Points, in no order, along strands that fork and pass close to each other.
Two points are linked if the straight distance between their rows is under 73.8.
q_41: -5  -16  -10  -2  19  10  -12  -12  -6  31  0  -4  -6  6  15  -11  7  -16  22  21  3  8  -13  23  3  6  3  10  31  -30  7  15  -1  -31  23  11  9  -11  17  6  -10  22  -13  4  8
q_218: 4  -12  -18  -4  8  20  -5  7  -31  9  -15  12  3  23  31  5  18  -2  -6  -15  18  4  10  4  0  -12  -7  -1  -6  -12  29  -19  -8  13  3  11  12  10  13  10  -12  2  13  -8  3
q_884: -23  -3  14  -2  -16  -14  3  -5  -6  7  -9  -15  -6  5  -6  -12  -10  -3  -22  43  -9  -10  -9  7  -11  12  19  27  25  -5  -19  21  3  4  11  -14  14  -15  -26  6  -16  -5  12  14  -10
q_880: -29  11  1  3  -3  -8  -8  11  -17  18  21  12  -7  38  2  5  -4  -7  -11  -3  10  -2  -3  3  -12  -6  -3  4  19  -11  -15  1  -19  15  -24  -11  1  -18  4  -6  -6  13  9  10  -17
q_921: 19  29  -1  -12  0  14  6  -6  27  -22  -9  3  13  -21  1  4  12  19  13  -16  -2  -6  3  6  -2  -7  5  -20  -26  14  20  -4  13  -4  10  5  -16  1  -14  20  17  -12  6  -20  17
q_28: 20  -24  13  -5  2  -13  -4  15  21  -10  23  22  24  -9  -19  -3  0  -19  -8  -22  -31  3  -7  -15  -5  3  5  3  -10  14  -1  5  -6  -14  -41  3  -17  8  11  -9  -7  -10  13  24  -18
q_541: 5  -35  8  3  17  2  0  -9  -10  7  -3  -9  -20  -1  10  7  -9  1  7  -7  21  -14  3  2  13  -19  -7  -7  7  -3  21  -6  5  -29  15  10  4  4  27  -1  13  0  -20  2  22
q_825: 6  -2  5  3  6  -5  19  7  -16  7  2  -2  -17  15  4  -3  10  -4  -29  3  32  -3  -11  11  16  -3  9  -14  14  -7  12  -18  4  15  20  24  7  -19  -16  -2  3  12  19  6  -6
q_299: -2  13  5  -11  -7  -7  -6  -1  -16  3  8  -8  4  7  -2  19  2  4  7  -10  -2  -1  18  -24  -7  -9  -11  -16  0  1  6  9  2  -4  -2  -1  -18  -4  1  -3  0  -9  24  -9  -22
q_64: 15  15  -1  16  20  8  5  6  20  -21  6  -7  -23  -14  2  8  -11  4  9  4  4  6  -2  17  18  8  12  -6  -9  6  4  -21  12  1  11  12  4  0  -4  -4  11  5  -4  -3  20
q_75: -9  11  3  7  8  -11  -2  6  8  11  11  -3  -6  4  -6  17  -8  -14  11  -21  28  12  -8  6  -3  -27  -6  -11  2  10  0  0  -11  -17  -18  20  -12  -8  19  -15  25  16  -19  5  9
q_634: 2  -22  -1  9  2  -4  -9  11  13  -13  10  21  21  -4  -5  2  10  -26  -1  -25  -28  11  -6  1  2  6  2  18  -7  -7  2  -11  -5  -9  -37  -3  -5  -3  18  -17  3  6  23  7  -16
q_14: -3  11  -5  -10  -13  7  -6  6  7  -13  -9  -1  -8  -8  14  -12  6  18  -15  20  -3  -11  9  9  1  -1  1  6  -13  -3  -4  7  8  20  15  -11  -15  3  -5  29  -16  -15  11  -15  -1
q_384: 17  4  -26  -7  0  14  10  -6  -17  -3  -16  -8  -8  -1  12  12  8  13  11  -8  14  4  16  -7  -2  3  -9  -27  -4  1  24  -2  -10  -2  2  8  8  19  7  -2  1  9  -11  -18  9
q_486: 15  18  -5  11  -10  4  16  0  24  -14  -23  -26  -7  -8  -3  0  -13  35  10  -3  13  -30  -7  6  1  -7  2  -15  -12  5  4  3  7  6  11  -12  0  7  -21  15  9  -6  -33  -15  15
q_752: -8  6  16  -12  -13  -1  15  -7  -14  7  -4  -11  -7  -3  -15  -12  2  -1  -19  33  7  7  -11  6  1  9  25  12  17  1  -18  27  -6  6  21  -5  9  -7  -24  3  -19  8  -5  11  2
q_961: -19  6  -4  -19  -4  -8  4  -10  -20  33  -10  -14  -10  17  0  -5  5  3  -6  4  19  9  2  -5  1  0  -7  -18  28  -3  2  17  -3  -4  25  19  2  -8  -10  -14  -1  22  -5  6  -13
q_977: 14  -32  -3  2  -3  17  -5  5  -28  13  -8  3  6  -5  16  4  -1  7  6  -29  12  -5  12  -25  2  -19  -15  -15  -14  -7  12  4  7  -16  3  -7  0  5  12  17  -7  -20  0  -4  6
q_739: -5  16  12  -14  -18  -1  13  -7  -18  13  -4  -15  -3  -4  -16  -1  5  3  -10  15  17  6  3  -13  15  0  12  -11  13  -1  -3  30  3  -1  29  8  1  -10  -16  -1  4  4  -2  -3  -7
q_266: 4  7  26  1  6  -16  3  -16  11  -9  12  -20  -2  -9  -13  19  -6  4  15  0  -6  -4  5  -9  2  1  -1  -18  -3  15  10  -1  6  -19  15  6  -4  5  -10  -8  24  0  9  6  -4
q_290: 4  -18  19  -1  5  -8  -26  -15  6  11  2  -5  -7  -29  -4  -10  -4  5  0  14  -11  -4  4  -1  6  4  0  1  -14  -3  -4  10  12  2  -1  -9  -7  9  8  27  8  -11  -10  1  14
q_735: 17  -16  -7  3  -6  9  -10  19  0  -7  8  22  23  -21  -2  0  -2  -1  12  -26  -12  11  7  -16  -6  -6  -1  -8  -27  -2  -2  1  -5  0  -30  -7  -15  10  7  22  3  -21  15  -10  2
q_60: -7  -3  -4  9  11  0  -7  4  -16  -4  9  3  -19  24  15  8  1  2  -17  -3  13  -11  2  10  14  3  0  -1  6  -8  11  -29  -3  19  -2  2  12  -12  -6  -11  0  6  21  4  0
q_179: 19  5  4  12  -2  5  7  3  11  -6  -6  -3  1  -9  -2  6  -9  29  9  -14  7  -31  -5  -10  -2  -2  -7  -26  -20  6  12  -6  7  8  -6  -21  -6  15  -4  18  12  -19  -30  -8  19
q_294: -19  -17  0  9  35  21  1  5  -28  41  20  9  -2  29  19  -12  -8  -19  -1  -1  10  8  -30  15  -1  -9  -2  11  38  -28  8  -20  5  -21  4  23  -5  -26  12  -4  -3  21  -9  19  21
q_160: -17  -13  22  2  -12  -16  -3  -16  2  12  -2  -4  5  -5  3  3  9  -4  -8  29  -24  -8  -8  5  -8  14  1  26  20  -20  -16  13  8  -11  -3  -12  3  -25  -1  10  0  0  20  10  -8
q_270: 6  12  -34  -1  -12  13  -1  3  -1  -8  -13  0  -1  -7  6  3  2  7  18  -1  7  8  18  -3  -2  -1  -2  1  8  -3  -2  9  -14  3  0  2  13  29  3  -14  -5  10  -23  -13  4
q_67: 16  32  -17  -7  -13  4  22  2  -1  -21  -7  -1  0  6  -11  -1  16  13  -9  0  18  -24  4  -8  -4  1  9  -20  -16  14  13  10  2  16  19  7  -5  -5  -17  5  -3  -5  -5  -20  -6
q_753: 8  9  17  -10  -15  -9  9  -4  23  -17  2  -7  21  -12  -26  -1  8  11  -9  7  -23  -1  -11  5  0  -3  13  10  -20  24  -5  -6  2  12  4  4  -5  3  -25  -5  8  -11  -9  1  10
q_182: -3  7  5  -12  4  -5  -2  -7  19  -16  -7  -12  -16  -14  -6  -14  -14  13  9  30  -16  -4  9  17  -9  22  -7  3  -23  13  -18  -3  0  6  7  -8  3  8  -2  -1  -11  -7  -16  -12  4
q_929: 10  10  -6  4  0  2  21  1  -14  -6  -5  0  -24  12  3  3  6  12  -20  0  35  -25  -3  3  13  2  7  -29  -9  8  18  -2  7  13  30  9  -1  -8  -9  0  -6  -2  4  -6  4
q_71: 14  38  -3  -6  -14  -3  14  8  14  -22  9  0  13  2  -23  2  17  11  -11  8  -5  -12  -9  -9  -9  -2  29  3  -28  26  2  8  -1  22  10  0  -10  5  -28  4  -1  -10  5  -15  4
q_887: 15  5  -5  -30  -19  8  10  20  12  -16  -2  -14  18  -12  6  -12  1  32  -4  -19  -17  -4  20  -9  -10  1  -2  -6  -24  9  -10  -6  4  5  7  -1  -16  -4  -15  16  -15  -23  10  -8  -4
q_623: -15  5  7  19  5  -9  1  -4  8  8  16  18  2  10  -12  11  4  -31  -5  3  -18  9  -11  13  -12  5  3  23  11  -13  -12  -2  -8  -10  -33  -14  -1  -19  5  -18  6  30  9  16  -6
q_369: -7  6  -10  -9  -17  5  -3  7  7  -14  -23  -13  -4  -6  17  -12  12  12  -3  10  7  -9  20  -10  -1  -16  5  8  3  -8  -4  14  14  13  31  -2  -1  18  -12  10  -12  -15  22  -6  -8
q_106: -39  0  2  -1  24  15  -1  -1  -28  50  1  -5  -16  40  19  -1  -3  -10  -2  -5  18  6  -14  14  -11  -12  -18  -8  24  -12  7  -11  3  -7  -6  28  -5  -25  12  -6  -11  17  -9  18  16
q_30: -17  12  -32  23  -6  1  -9  7  -4  4  -14  -1  -13  16  16  -5  -16  4  3  -12  23  -7  11  -11  6  -22  0  8  26  -6  -5  3  -8  17  21  5  17  8  -7  -14  4  13  -15  9  -2
q_972: 16  -10  10  12  -6  -17  -4  -2  19  -7  7  -2  7  -13  -15  -5  -16  10  -7  -19  -10  -22  -11  -8  7  3  0  -10  -18  20  -4  -12  3  17  -16  -10  1  16  -5  11  16  -17  -31  8  12
q_930: 28  -7  9  -30  -4  0  16  -2  -15  -10  4  3  19  -20  -3  4  15  -9  -2  7  1  13  7  2  -12  -6  -9  0  -18  8  12  5  -7  -7  -10  11  -6  3  8  9  -9  5  6  -10  -10
q_730: 8  -27  -17  -6  -3  15  -6  -5  -6  0  -3  5  8  -18  0  -9  -7  14  24  -16  -11  -3  15  -11  4  3  -20  -21  -9  -7  8  7  3  -14  -16  -4  5  11  16  -2  -7  -18  -16  -9  3
q_422: -8  7  2  22  13  -6  -6  -6  12  -1  1  -8  -21  -10  8  -6  -21  1  -4  41  2  13  -10  17  -2  19  18  26  -5  -3  -33  12  11  10  11  -7  -4  2  -19  22  -10  -1  0  4  13
q_808: 14  -18  14  -20  9  0  5  1  9  -14  3  8  -4  0  -6  -6  -14  22  -7  -12  -13  -16  3  11  4  11  -24  -19  -33  20  6  -30  -3  -2  -15  -8  -8  16  19  7  -6  -27  -18  -4  15
q_454: -13  -16  11  11  17  -12  -14  -13  9  6  22  5  -18  7  -7  -7  -21  -14  -9  -11  4  -16  -15  3  25  -4  -8  0  14  1  1  -7  3  -5  -3  6  10  -23  9  -18  7  9  -10  30  4
q_116: -3  16  8  16  18  5  15  -2  -20  13  19  13  -12  9  10  26  -10  -26  -6  18  11  16  -10  4  -3  -5  -4  -5  11  -18  -4  -1  12  -11  -9  5  -17  -20  7  15  3  19  10  -3  9
q_239: 9  -8  13  12  17  -6  -3  6  22  -14  9  9  -11  -11  -4  2  -8  -14  -5  5  -3  1  -10  25  11  10  2  9  -13  4  -1  -25  1  5  -16  1  2  1  14  -5  4  4  2  3  8
q_189: -11  -12  12  14  18  -8  -20  -8  4  15  -4  -10  -28  -14  9  -11  -17  -2  5  27  9  -1  -4  13  10  20  6  9  1  -12  -13  11  21  -3  16  -10  2  -5  8  25  -3  -7  -13  3  11
q_728: 9  -16  11  3  23  -5  7  -3  -8  8  8  4  -10  1  1  18  -8  -20  -2  -10  34  1  -10  2  4  -24  -6  -11  13  5  12  -8  -3  -21  3  24  -4  0  29  -18  12  14  -18  0  19
q_775: -34  15  -7  2  13  0  2  0  -19  32  5  -1  -16  43  20  10  -3  1  -6  3  5  1  -7  12  -23  1  -16  -10  26  -10  -5  -16  -6  5  -27  8  3  -23  0  -7  -4  18  9  12  -3
q_532: 15  9  16  0  13  5  8  -2  27  -14  -2  -6  -13  -20  7  6  -6  10  6  -1  6  -4  -4  19  9  -1  10  -20  -23  14  11  -14  18  -1  12  4  -11  5  -5  26  18  -8  -2  -13  24
q_436: -14  -6  -12  19  4  -2  6  -7  9  -1  -1  -2  -15  11  6  -15  -9  -2  0  25  -12  1  -5  29  -3  23  9  22  20  -17  -15  -10  -2  8  1  -6  32  -23  -20  -14  -9  15  14  18  2
q_193: -16  9  -18  21  -8  7  -15  -3  7  2  -7  -6  -7  -5  -1  -9  -7  1  1  -3  2  13  5  1  16  -4  9  19  25  -6  -18  11  6  5  26  -1  18  -6  -16  -14  5  1  -11  12  14
q_789: 2  8  -2  11  -5  -1  -7  -3  17  -18  -3  0  17  2  -29  -3  2  -1  16  -6  -28  9  -9  -10  -3  13  23  28  -13  32  -14  3  -12  2  -8  -17  19  25  -5  -30  15  -14  -15  -8  -7
q_763: -15  11  -8  9  -7  16  24  3  0  16  -11  -5  -13  8  15  -2  9  3  -10  24  0  13  -13  28  3  24  22  11  32  -27  -10  -8  11  4  11  2  15  -22  -28  6  -9  17  28  13  3
q_281: -13  -12  2  13  19  6  -9  1  -2  17  15  9  -10  9  4  -10  0  -16  -8  -7  4  3  -10  10  20  -5  1  8  30  -19  2  -19  4  -5  3  12  7  -27  9  -10  3  17  0  25  18
q_395: -3  12  -9  16  0  -7  2  13  5  -9  10  7  -13  8  3  -9  -9  -7  -12  29  4  6  -3  29  -8  16  16  29  -9  7  -27  1  -5  26  -9  -16  2  -2  -20  14  -16  14  1  5  3
q_574: 22  -11  -3  3  -1  15  -5  13  -23  0  6  14  16  -10  18  6  7  2  -8  -28  7  -1  7  -23  0  -23  -3  -10  -19  -6  13  -3  8  6  -7  1  -11  1  4  33  -4  -22  17  -12  1
q_394: 25  -18  13  -11  11  17  16  -12  -10  1  -22  -4  7  -10  18  8  7  -1  -13  -22  25  5  2  -3  9  -26  -12  -21  -4  2  34  -15  9  -15  15  25  -3  3  12  7  4  -7  8  -12  10
q_757: 7  20  -17  7  -11  15  7  1  -15  7  -14  -5  5  0  14  10  24  1  1  -15  16  8  7  -16  12  -18  9  -10  8  -14  19  12  8  -1  26  17  -6  -8  -7  9  14  6  6  -9  0
q_399: 9  5  24  -2  0  -20  13  1  6  -12  17  2  6  7  -16  21  9  -17  -22  14  -18  -2  -7  2  -7  4  11  10  -2  9  -2  -10  0  7  -14  -2  -11  -1  -19  -8  2  7  25  -3  -20
q_622: 31  -10  1  -10  -3  -3  30  -2  -23  0  -14  5  20  0  4  7  15  -8  -23  -21  40  -8  1  -19  1  -22  -9  -19  -5  8  22  0  6  7  11  23  -11  -3  9  1  7  1  12  -10  -4
q_387: -6  -15  -10  2  8  -13  -14  1  3  -15  -4  0  -12  14  6  -10  -7  9  8  5  -4  -14  11  10  2  28  -11  11  -9  2  4  -19  -15  9  -11  -7  17  11  13  -21  -13  -8  2  4  -16
q_891: 3  -8  -3  -18  -3  -10  -4  15  14  -21  8  -4  8  9  -4  -20  0  12  -7  -10  -23  -15  0  6  1  22  -5  12  -28  18  -7  -20  -12  15  -22  -9  2  12  4  -5  -16  -13  -6  2  -18
q_788: 23  -14  1  -14  -11  -8  0  16  19  -9  11  13  40  -19  -32  -13  5  0  7  -8  -30  4  -7  -17  -10  10  20  19  -27  25  -5  11  -10  -15  -30  0  -9  18  1  -4  -9  -13  -7  8  -3
q_839: 31  12  -10  -10  -11  15  13  10  9  -14  -10  1  27  -19  5  -1  4  26  19  -31  -4  -6  8  -19  -13  -5  -3  -26  -30  12  13  -1  11  -2  -4  -6  -12  7  -18  19  2  -23  9  -10  5
q_188: -1  -5  20  -6  -10  -7  0  -22  10  -9  9  3  12  -11  -30  -7  5  -3  -15  22  -29  4  -20  7  -2  7  15  26  -10  23  -9  23  0  0  5  -10  8  -1  -16  -20  -4  2  -5  10  15
q_741: 4  7  -10  -2  -16  -6  4  3  6  -11  -5  2  17  9  -24  1  5  -4  10  -13  -17  7  -3  -4  6  18  12  11  -4  18  -4  5  -28  -12  -17  3  19  18  4  -43  0  8  -15  5  -21
q_345: -11  35  -4  3  4  2  3  -6  -6  -7  -5  -2  -16  -1  5  8  -10  -4  2  39  2  0  17  -17  -12  4  0  -7  9  0  -14  21  9  5  17  -15  -8  17  -10  2  -17  0  8  -12  -9
q_298: -4  19  -3  3  4  9  -9  -9  -20  6  8  6  -2  -1  5  21  -9  2  26  -11  9  11  13  -25  -9  -20  -8  -32  -9  3  13  14  -3  -13  -5  -8  -21  7  12  9  17  -7  15  -18  -7
q_370: 29  -5  -4  -1  -9  -9  18  15  -13  -13  3  -14  12  4  -5  10  6  13  0  -24  13  -22  4  -21  0  -5  -9  -15  -16  9  14  -4  -2  2  -6  6  3  7  -4  -6  5  -15  -5  5  -10
q_5: -20  9  3  8  -3  -15  -24  -18  12  -10  6  -6  -2  9  -15  -9  -18  -9  0  -1  -20  -1  7  -14  0  5  1  20  0  14  -24  8  2  8  6  -18  17  -2  -12  -24  3  -10  -5  8  -11
q_870: -25  14  -9  9  7  16  5  6  16  2  -26  -5  -28  -1  21  -17  -11  2  -7  33  14  6  -3  8  11  19  17  2  20  -15  -23  0  20  10  26  -15  6  4  -21  13  -17  -10  20  3  -7
q_59: 21  -16  4  -7  -11  -12  25  0  -13  3  -2  -10  19  -1  -13  1  8  5  -16  -30  26  -14  0  -26  2  -14  -20  -21  7  3  13  6  8  2  2  15  -1  -7  -3  -12  12  -4  -7  9  -14
q_199: 0  -9  11  -5  -4  6  -16  -14  -4  7  5  12  11  -30  -5  1  6  -9  21  13  -20  20  4  3  -3  0  -3  0  -5  -17  -2  14  4  -13  -8  -5  -6  2  14  18  6  1  5  -13  11
q_897: 6  2  -17  -5  -17  6  3  1  16  -13  -22  -16  0  -18  5  -8  -2  23  19  4  5  -6  14  4  -5  -11  -6  -4  -2  -4  -9  12  -1  6  8  -14  10  19  0  4  -3  -7  -32  -17  17
q_47: 32  9  8  -17  -5  3  31  11  12  -19  -4  12  17  -9  -18  1  8  -6  -14  -21  8  -3  -7  7  2  -5  -4  -21  -15  25  9  -11  -3  14  -17  6  -7  15  6  4  7  -7  -19  -10  3
q_231: -35  2  -12  15  3  5  -8  -9  -5  17  -2  -4  -9  12  5  -11  -4  -2  3  -1  -5  11  0  6  12  10  4  17  36  -19  -8  -5  0  4  8  6  13  -20  -15  -19  -5  18  3  20  5
q_297: -17  -6  -18  15  10  4  -18  11  -24  14  -4  6  -14  28  28  4  -2  7  5  -7  24  -4  10  -4  -1  -12  -7  7  14  -11  8  -18  -9  9  7  5  10  3  17  -8  1  7  1  1  5
q_901: 15  -10  22  -10  21  13  13  -11  2  -11  -9  -3  -11  -13  11  8  -4  2  -9  -3  6  -3  0  13  12  -8  -10  -24  -15  4  25  -24  11  -5  9  9  -4  3  13  9  2  -7  10  -11  19
q_692: 12  13  21  -10  -7  -15  6  -10  5  -1  13  -3  24  -10  -28  10  -1  -1  14  -6  1  9  -1  -22  -5  -12  7  -12  2  19  1  25  2  -18  -2  3  -3  12  -11  -4  24  -4  -6  3  1
q_339: -1  -24  9  2  10  1  -5  -1  -3  5  13  20  15  -6  4  5  9  -29  -9  -17  -18  12  -7  -2  2  -12  -16  7  18  -23  10  -12  2  -8  -23  3  -5  -19  15  -8  -1  7  23  7  -1
q_534: 24  1  0  -10  -3  -6  11  6  15  -19  1  4  13  -8  -22  -4  7  -6  3  -11  -5  2  -10  8  4  11  1  -1  -11  22  9  -6  -23  -7  -20  10  11  20  11  -21  4  9  -22  1  -11
q_771: -12  -1  -14  2  -17  -2  -13  20  -5  -6  3  18  10  8  -4  -21  4  -2  -9  0  -8  -1  13  0  -5  5  5  24  1  -7  -8  4  -19  27  -23  -26  8  15  7  -5  -18  2  2  5  -17
q_214: -11  -5  28  -16  -14  -11  -2  -19  2  -1  10  -2  22  -4  -30  13  4  -5  -1  5  -18  5  -10  -11  -1  -10  4  8  8  17  -8  32  -5  -17  1  7  -6  -5  -5  -20  8  -3  1  12  -3
q_358: 1  23  -20  9  -23  6  0  3  -2  -7  -17  -5  13  -4  5  5  4  13  3  -7  10  -4  13  -34  0  -21  7  -6  9  -3  4  26  6  5  21  2  1  11  -16  -2  6  -10  6  -7  -5
q_968: 11  0  7  -23  -3  -3  -3  13  14  -10  3  -5  9  -5  8  -9  -14  30  -19  -15  -22  -13  8  -4  -5  9  -16  -14  -37  18  -5  -17  2  12  -3  -16  -29  3  3  26  -4  -23  -4  -9  7
q_691: 1  -2  3  -2  6  2  -11  -14  24  -15  -1  -4  5  -22  -17  -13  -1  11  21  6  -33  6  10  2  5  26  -9  3  -18  8  -7  -9  10  0  -3  -12  7  4  1  -14  6  -18  -18  -9  7
q_23: 7  -14  7  19  13  -12  -8  -5  20  -9  15  8  -2  -9  -13  2  -17  -14  -1  -19  -1  -13  -10  -2  17  -5  -7  0  -3  6  4  -18  3  -4  -15  4  9  8  15  -13  21  -6  -18  12  17
q_714: -5  -27  0  3  26  11  -13  -11  -23  29  10  -1  -18  7  14  -2  -6  -14  13  10  18  1  -14  8  12  -8  -5  -3  15  -16  6  6  5  -31  22  6  4  -1  21  11  -3  7  -25  1  19
q_814: -3  -20  19  4  -2  -4  6  -13  4  15  1  16  12  -4  6  -5  20  -25  -14  5  -23  -6  -11  11  -1  -2  -6  16  29  -30  7  0  3  -19  -17  -2  -1  -31  6  9  0  20  31  15  -4
q_170: -8  -28  -17  -5  4  1  -21  -10  5  -2  -14  -4  0  -16  15  -16  2  10  22  10  -9  5  24  -5  -3  9  -17  6  0  -16  -3  10  5  -12  6  -2  9  10  18  -7  -18  -2  0  -6  -4
q_480: -32  13  3  3  -5  -19  -24  1  -10  17  13  0  -9  13  -2  -3  -12  -12  1  -2  11  -1  2  -6  -10  -19  -7  9  6  3  -24  22  -16  6  -11  -4  -8  -7  11  -3  -2  3  -13  12  -15
q_558: 13  7  -5  15  7  3  -8  -7  31  -15  -10  -3  17  -12  -21  2  -7  13  38  -16  -16  5  5  -9  -5  20  6  -2  -15  19  -6  -5  3  -5  -10  -20  14  28  -4  -12  25  -14  -22  -16  3
q_230: -16  4  7  21  9  -13  -5  -7  -4  16  20  11  -9  1  1  16  -9  -26  4  16  -1  11  -10  12  -11  0  0  20  12  -17  -19  7  4  -13  -11  -6  -4  -22  11  11  4  21  -3  9  10
q_997: -8  -8  -8  -3  -6  10  -7  1  -6  12  -24  -16  -6  -4  13  -1  13  7  0  -15  4  8  6  -5  22  0  1  0  18  -21  15  -6  7  -7  25  18  5  -5  -8  2  9  1  12  5  2
q_476: -10  1  -14  -1  13  23  -1  14  -9  16  -13  1  -19  10  30  -18  3  2  0  18  24  4  -7  16  8  9  9  -1  19  -24  4  -4  14  12  33  -4  6  4  0  23  -18  -3  7  -3  3
q_250: -10  19  -26  -4  -15  -2  -3  9  -7  -6  -13  6  2  6  -4  -6  3  -2  4  10  1  10  16  -7  -11  -1  3  19  11  3  -11  12  -19  13  0  -4  10  20  -2  -23  -13  14  -4  1  -12
q_650: -4  5  16  -9  -2  -17  2  3  4  0  21  1  13  17  -21  25  3  -13  -7  -8  -21  5  -11  -14  -12  5  -4  -3  -1  16  -11  -4  -16  -9  -34  -5  -17  1  1  -17  6  1  12  3  -36
q_764: -31  -6  -4  -10  -2  -3  -5  -8  -16  31  -20  -13  -18  31  23  -7  3  5  -5  21  11  2  -4  -1  -9  4  -5  -7  43  -17  8  6  -1  -5  22  11  5  -10  -9  5  -8  10  17  17  -21
q_886: -2  13  0  -12  -12  -19  3  13  2  -11  4  1  -5  5  2  -11  0  3  -26  30  -4  -10  1  24  -12  4  7  19  -17  3  -11  -3  -8  29  2  -10  -11  0  -15  20  -15  4  1  -9  -3
q_117: -15  7  -4  17  -10  -19  -22  7  6  0  5  -5  -6  10  -4  5  -12  -4  2  -22  -1  -7  3  -15  1  -13  -1  15  -1  11  -14  9  -19  7  -7  -6  8  -3  7  -15  17  2  -14  8  -13
q_429: 7  -6  -8  0  0  17  -4  15  -20  6  -1  19  0  6  21  -5  19  -13  1  0  12  12  1  25  -2  -12  3  16  -8  -16  11  -11  -8  18  1  4  2  -2  15  20  -9  14  -1  -13  9
q_522: -20  -5  -17  7  10  20  2  8  -4  33  -20  -8  -20  18  23  -17  1  0  2  26  10  6  -19  15  -9  22  14  4  45  -31  0  -10  11  -8  27  5  15  -8  -8  23  -10  5  17  14  -8
q_824: -10  -21  -13  -7  -3  2  -10  -11  -10  15  -9  -1  5  -5  14  -7  18  -4  16  21  -10  9  6  9  -2  3  -7  16  20  -23  6  15  -10  -17  10  10  6  -7  13  -4  -11  23  2  -2  -2
q_92: 38  -13  -1  -10  -4  5  28  23  -5  -13  -4  8  33  0  -13  2  2  2  -4  -39  12  -3  -7  -22  -8  -2  -12  -27  -16  15  11  -9  -5  -6  -30  11  -4  15  7  -4  -6  -18  -9  2  -14
q_360: 1  12  2  8  11  14  -15  -10  -8  -1  2  4  -6  -14  8  15  0  -6  16  7  0  9  8  -9  2  -3  2  -17  -4  -14  10  4  13  4  10  -11  -15  1  4  26  8  -6  14  -26  5
q_402: -7  1  17  -9  -3  -23  2  -6  -11  0  11  -22  -8  18  -5  13  -10  6  -1  3  4  -10  5  -16  -8  -1  -14  -14  -2  14  2  3  -4  -5  8  2  -4  -2  -4  -16  3  -1  6  8  -22
q_509: -3  32  -10  6  7  2  -1  -4  26  -21  -6  -10  -14  -3  -9  -8  -14  16  8  16  -10  -10  9  -2  -3  14  3  -8  -22  23  -12  -4  9  24  14  -20  0  20  -18  -2  -3  -16  -9  -13  2
q_628: -16  19  6  6  3  4  -5  -8  -3  7  -1  -7  -11  -2  7  13  -3  -1  11  28  -7  12  8  0  -5  12  6  -3  20  -17  -14  10  15  -4  12  -11  -4  -3  -4  8  3  3  17  -10  0
q_793: 16  -12  2  -14  4  7  2  7  -11  -11  2  21  2  -2  12  6  8  -4  -3  -2  9  4  1  17  -6  -6  -11  7  -27  6  9  -13  -14  -6  -19  5  -2  10  29  12  -6  6  -2  -16  7
q_262: 7  -23  11  -16  -14  8  1  -3  -2  1  -6  -7  6  -17  2  1  21  5  -5  -17  -10  4  5  -2  17  -4  -6  -6  7  -8  10  -1  9  -10  9  14  3  -10  -6  2  1  -7  15  8  -8
q_150: -23  21  -6  -7  -8  -4  -1  -12  4  16  7  -9  -4  5  -20  12  -9  -3  24  -6  4  17  1  -2  -5  -18  -3  -9  7  13  -10  27  -18  -20  -8  13  -5  -5  6  -29  12  14  -28  -1  1
q_960: 10  -15  -4  -15  -5  -8  -8  16  10  -12  13  8  23  -11  -19  -19  -4  7  9  -3  -37  4  6  -12  -9  25  5  11  -33  15  -16  -3  -14  -2  -32  -18  -8  12  8  0  -17  -21  -8  -4  -12
q_302: 6  7  11  2  6  -5  14  0  -14  -7  11  11  5  10  5  30  9  -26  -12  9  3  11  -7  6  -12  -1  -6  -1  2  -3  7  -14  -2  1  -23  -6  -12  -10  8  6  4  20  25  -7  -15
q_449: -26  2  4  18  -1  -11  -15  -15  18  0  7  3  3  17  -15  4  -3  -15  0  -1  -31  6  -9  7  0  7  0  24  10  -1  -24  -2  -1  0  -9  -6  6  -26  -2  -33  9  11  15  15  -7
q_734: 7  -5  -11  6  -19  6  -11  20  3  -9  4  17  18  -13  -7  -3  12  -4  -4  -21  -13  7  10  -4  2  -5  7  18  -18  -5  -7  -2  -12  19  -22  -17  -5  11  8  13  0  -1  0  -8  -9

A fork is a point with three links. Follow the links from the first point to the second and name the forks in between, in order.
q_395, q_454: q_360 > q_297 > q_231 > q_281
q_628, q_522: q_360 > q_297 > q_231
q_270, q_960: q_23 > q_281 > q_231 > q_522
q_691, q_231: q_532 > q_23 > q_281
q_281, q_622: q_23 > q_532
q_41, q_294: q_270 > q_23 > q_281
q_884, q_230: q_522 > q_231 > q_281

Follow the links from the first point to the second, and from the first to the third. Name the last point that the two ways share.
q_622, q_67, q_230: q_281
q_230, q_193, q_824: q_281
q_117, q_290, q_522: q_231
q_728, q_64, q_870: q_23

A fork is a point with three links, a tip a point with one. Leave the first point through the second and follow the links. Name the first fork or tip that comes.
q_789, q_741: q_532
q_961, q_739: q_387
q_650, q_399: q_281
q_997, q_757: q_360
